Each row is a point on a tangle of strands that fork, close into loops and nearly touch. The rows are in no order.
In the rows, 128 means zero.
Two points are linked if the straight distance between their rows is under 112. Some points are linked to none.
Nat: [ 92 155 162 124 153  76 110 136 115  98 143  93 162 100 125 126 105  76
 177 146 122  83  55 154]
pomup: [ 68 100 141 133  70  94 119 102 122  98 151 146 114 149 134 116 138  95
 173 130 149 119  85 176]
Lagof: [ 81 158 168  98 131  69 142 112  90 106 155  87 133 114 132 137 113 103
 159 157 155 129  84 177]
San: [131  74 172 168  97 176 122 121 112 116  98 106 201 108 105 120 124  50
 116  60 168 146 192 133]
dep: [ 83 152  79 119 165  95 147 140 201 114 129 133  76 119 177 130 140 142
 163 142 149 116 121 148]
papav: [165 157 120 114 162  94  96 141 148 145 119 120  76 119 147 116  82 177
 168 180 106 124  67  80]
nuvi: [118 133 107 102 136  97 132 132 180 137 170 148 123 144 172 141 116 116
 148 160  90 133 118 143]
Nimom: [143 148  79 112 122 119 118 140 135 119 136  76 109 126 152 131 135 155
  94 164  93 119 117 136]
Nidel: [133 107 105 128 145 171 124 145 161 180 131 140 118 166 150 154 138 106
  82  96 129 138 149  89]
Bof: [147 171 111  73 125 109 136 136 158 114 121 166  79 139 184 149 108 192
 142 133  88 141 159 101]
livi: [121  87 157 149  83 143 148 128  98 140 159 130  71 134 135 161 141  98
  88  93 161 190 189 157]
telib: [156 127 115 129 142  77 130 117 175 136 147 132 148 125 143 149 120 118
 154 163 102 109  85  93]
Firel: [ 38 110 141 145 100 113 161 132 114 108 166 115  47 117 182  98 125 115
 177 175 186 150  67 188]
naran: [121  91 152 166 145 197 134  92  76 125  94 127 215  63  93 111 124 108
 154  64 180  98 202 162]
riru: [ 97 141 135 139 134 158 140  94  94 119 138 139 193 116  89 105 132  88
 125 151 142  70 140 148]
Kom: [ 77 129 142 156  95 114 150 122 117 108 181 134 124 122 103  95 165  89
 105 140 132 124 113 144]
Gegu: [157 131  89 115 141 122  89 118 123 126 138  91 192 141 101 125 111 145
 154 154  98 128 123 107]
gumer: [119 122 136 154 123 165  97  90  56 101 145 138 199  93  92 108 133 106
 121 132 171  86 155 177]
sodi: [100 129 104 105 110 113 120 119 129 108 169  64 130 141 139 132 147 137
 118 149 129 146 122 148]
leli: [156 148  98 133 162  81 133 123 175 127 122 124  95 133 147 112 165 193
 161 151  87 150  94 100]
luk: [156  88 118 129 136 142  95 124 135 105 113 138 188 101  78 135 114  83
  97 112 159  89 173 110]
Zan: [144 147  78 116 166 112 138 143 185 144 119 153  80 143 115 135 143 153
 145 145 153 115 125 133]
Luz: [ 91 157 150 136 117  93 160 137 138  81 154 128 102 125 143 112 143  96
 106 150 106 104 116 143]
Gom: [ 84 140 109 105 119 116 170 162 129 145 162 157 100 165 145 162 148 140
 136  99 128 121 150 134]
Fozo: [127 157 130 115 111 114 116 136 152 113 180 179  69 133 181 144 159 143
 140 128 139 152 143 147]
Lir: [ 78  92 158 128  51 128 151 104  83  80 171  93 116 102 104  83 104  94
 176 187 174 148 100 148]
gikev: [ 78 160 159 149 176  77 110 143 167 101 156 122  78 108 165 132 151 113
 186 115 121 132  71 149]
Fotak: [164 114 105 146 110 120 143 127 151 146 138 133 160 118 121 138 140  96
 120 144 114  82 122 109]
nek: [ 84 175  97 120 154 108 119 169 141 119 175 102  90 123 172 125 156 164
 145 123 121 149  83 148]
lal: [111  92 170 168 113 174 133 130 118 137 117 112 156 146 121 138 132  59
  66  62 157 162 170 126]
tivi: [ 45 140 160 129 125 106 162 144 140 105 151 104  32  95 210 128 133 109
 187 148 174 134  99 167]
Nes: [131 121 117 142  98 126 119 123 147 139 138 184  82 154 174 141 160 132
 104 103 158 133 144 160]
penir: [187 128 118 114 123 118  90 134 115 149  84 107 118 152 103  99 102 190
 143 173  89 141 105  57]
saf: [199  99 116 155 138 170  79 133 135 180  71 114 140 112  83 121 109 107
  95  62 116 146 135  60]
molif: [161  97 127 157 131 200  97 128 135 175 118 109 138 132  94 147 147 104
 109  74 129 158 151 152]
Delun: [ 71 181 164 130 139  94 154 141 152  96 154 149  76 112 181 114 158 111
 146 135 119 113  83 154]
kule: [193 157 132 105 132 140 119 108 123 149  76 124 139 150  98 129 127 143
  93  98 129 129 131  86]
zos: [164 113 110 127 142 128 133 124 114 156 100 134 121 163 139 148  93 168
  94 117  58 147 129  79]
Rizu: [120 150 100  97 151 109  84 142 147 121 143  92 140 148 117 120 126 150
 170 149  86 133  99 103]
zif: [ 95 101 148 135  79 122 180 141  77 128 143 142 126 155  95 118 133 111
 146 144 172 139 152 186]
zuvo: [157 125 122 154 160 168 146 174 148 184 107 137  96 162 148 172 112 120
  88  64 103 165 168  70]
tege: [ 98 127 128 116 122 121 158 137 117 124 157 152 105 167 104 134 128 111
 150 131 141 127 142 186]
davok: [116 148 165 121 113  94 143 107  76 117 151 115 175 126 116 148 120 119
 140 149 162 111 108 162]
mef: [191 141 128 133 115 117 110 137 144 155 108 138  78 126 141  96 107 193
 149 190  95 139  90  53]
Mor: [113  90 192 143  94 148 147 114  87 130 135 128 124 157 106 137 142  78
  90  84 172 201 173 150]
Tosun: [170 102 140 136 138 177 136 133 104 147  85 130 214 132 108 146 109 119
 113 130 117  86 155 143]
tefig: [184 101 146 149 169 178  80 126 118 142  46 135 193  97  65 106  86 118
 120  74 121 136 159  55]
tirep: [154 125  98  96 118 123 121 125 135 142 131  78 180  99  96 116 134 136
 144 138  82 114 135 147]
tulur: [120 160 108 115 142 138 117  98  99 103 127 119 204  94  86 113 113 108
 106 136 128  67 137 108]
Rul: [114 163 107 101 167  90 111 123 136 115 131 121 170 116 105 116  90  92
 147 161 139  94  87 152]
mak: [124 162 102 144 154 111 157 151 119 137  99 165  70 104 196 105 100 241
 144 184  76 154 121  45]
poze: [ 67 100 169 133  72 112 213 129  83 105 152 137  73 145 123 102 120 141
 140 149 158 170 121 170]
Geke: [146 155 127 118 149 110 148 143 147 134 128 152 117 160  99 160 139 117
 150 150 124 103 144 152]
lib: [143  78 147 134 102 143 118 106 124 133 111 134 211 111  95 124 128  78
 125  80 166 112 169 125]
kedab: [ 66 106 151 127  81 117 131 103  98  88 169 118 128  89  69  84 144  75
 145 162 134 116 113 163]
dites: [147 141 142 117 120  76 123 108 109 122 162 136 153 142 127 164 132 149
 129 113 134 119  94 135]
nepeg: [199  96 163 176 159 174  73 108 108 163  20 117 144  92  75 121  48 127
 126 117 111 154 160  29]
sar: [104 129 109 147 127  96 113 134 135 114 167  86 122 128 149 121 166 136
 156 136 115 130  73 164]
dasok: [100  89 125 150  62 136 112 100 118 104 147 156  96 164 153 142 143 109
 118 142 151 128 130 169]
did: [156 112 116 134  99 197 109 114 108 152 118  89 161 135  96 151 153  92
 134  97 124 101 161 143]
gokon: [205 123 125 124 132 162 103 124 131 153  65 110 148 153  94  99 134 185
 115 134 101 146 127  65]
bag: [149 109 122  98  88 161 108  98 117 131 145 100 178 121 100 124 135 111
 139 144 133 119 160 175]
Guta: [187 110 121 123 160 145  77 105 118 118  81 138 197 119  67 113  94 114
 124 107 134 121 173  99]
Sudi: [140 110 136 148  86 111 138 126 126 113 148 132 143 114  90 112 156  80
 106 122 126  94 143 147]
Luf: [155 127 165 113 114 124 138 109 132 139 113 143 126 168 122 164 123 107
  99 101 135 163 180 158]
zur: [ 56 151  99 144 154 113 148 125 174 105 149 154  78  89 206 113 169 149
 176 146 171 139 113 172]
sezet: [190 110 155 115 140 143 131 144 131 144 102 158 127 125  99 155 106 136
  97 132  83 108 144 135]
nolak: [143 128 140 103 131 130 134 134 155 129 122 162  91 125 137 164 123 160
  81 116  72 115 148 135]
divub: [120  83 147 160 100 171 138  81  58 106 126 130 202  66 101 101 126 126
 150 119 196  97 184 170]
Gagit: [195  83 133 118 138 155 133 143 115 146  57 135 171 124 104 142  89 151
 109 143  87  86 137 101]
Tavu: [151  96 129 150 150 189 134 113  82 112  80 125 213  90  98 134 128 122
 126  98 142  64 180 135]
nar: [123 190  98 101 153  81 117 160 153 127 153 163  79 117 171 123 141 182
 129 113 120 133  87 104]
zuba: [163 145 120 149 144 110 137 125 128 151  99 162  66 159 180 127 109 219
 146 181  87 147 120  38]
pulu: [ 47 122 111 130  93 106 160 143 128 110 168 147  66 126 162 109 152 131
 130 138 179 128  89 173]
forar: [123 155 105 101 161  95  83 140 159 124 118  85 111 115 154 109  94 148
 175 162  87 122  47 110]
bub: [127 119 157 141 148 169 126 134 131 162  90 131 178 175 112 129 129  72
  79  71 139 168 167  96]
lisi: [116 128 104 119 133 152 154 144 124 159 145 128 120 179 144 167 149 147
  89  96 133 129 133 122]
Gadep: [173  91 126 148 146 182 111 153 161 176  91 120 143 128  98 117 128 108
 104  74  83 161 150 105]
Nibu: [159 137 169 154 152 191 134 125 160 160  75 103 150 133 141 143  99  73
  61  59 125 172 143 106]
rida: [129 181 106 108 145 124 134 149 172 117 150 188  78 110 206 148 149 186
 146 134 110 132 133 107]
madi: [133 142 109 103 145 134 138 149 116 140 138 115 154 161  95 139 142 141
  75 113 148 146 144 126]
foz: [ 48 139 122 116 102 121 165 144 111 107 158 170  53 139 145 131 155 160
 120 101 158 117 142 157]
Vurit: [113 164  99 114 175 109 137 141 172 113  97 152  84 115 216 118  99 209
 141 179  90 136  93  72]
fil: [147 180 120 101 161  78 115 117 133 131 145 137 105 126 141 146 127 167
 118 140 143 134  70 118]
nukog: [154 147 110 100 140 124 124 142 138 135 116 104 142 116 122 113 122 149
  78 163  88 108  97  94]
kufem: [105 114 122 122 104 125 126 138 107  96 151  88 132 160 105 124 174 144
  96 125 144 171 149 157]

A piece is all that can be reached along the links. How many separate loops has the piece of each point below (a circle has one, a figure eight two, a Y none), and how many tips (points with one link)?
sezet -> loops 0, tips 2
sar -> loops 0, tips 8
livi -> loops 0, tips 5
Luz -> loops 0, tips 3

Name the points in between on the shortest way along the links from the first point to the second, in order.
nek / poze -> sar sodi kufem madi lisi Gom tege zif
Nibu / forar -> bub lal San lib luk Guta tefig saf Gadep molif did bag tirep Gegu Rizu
nukog / pomup -> Nimom sodi sar nek nar rida Fozo Nes dasok
zuvo / Rul -> Nidel lisi madi kufem sodi sar nek nar fil dites davok Lagof Nat
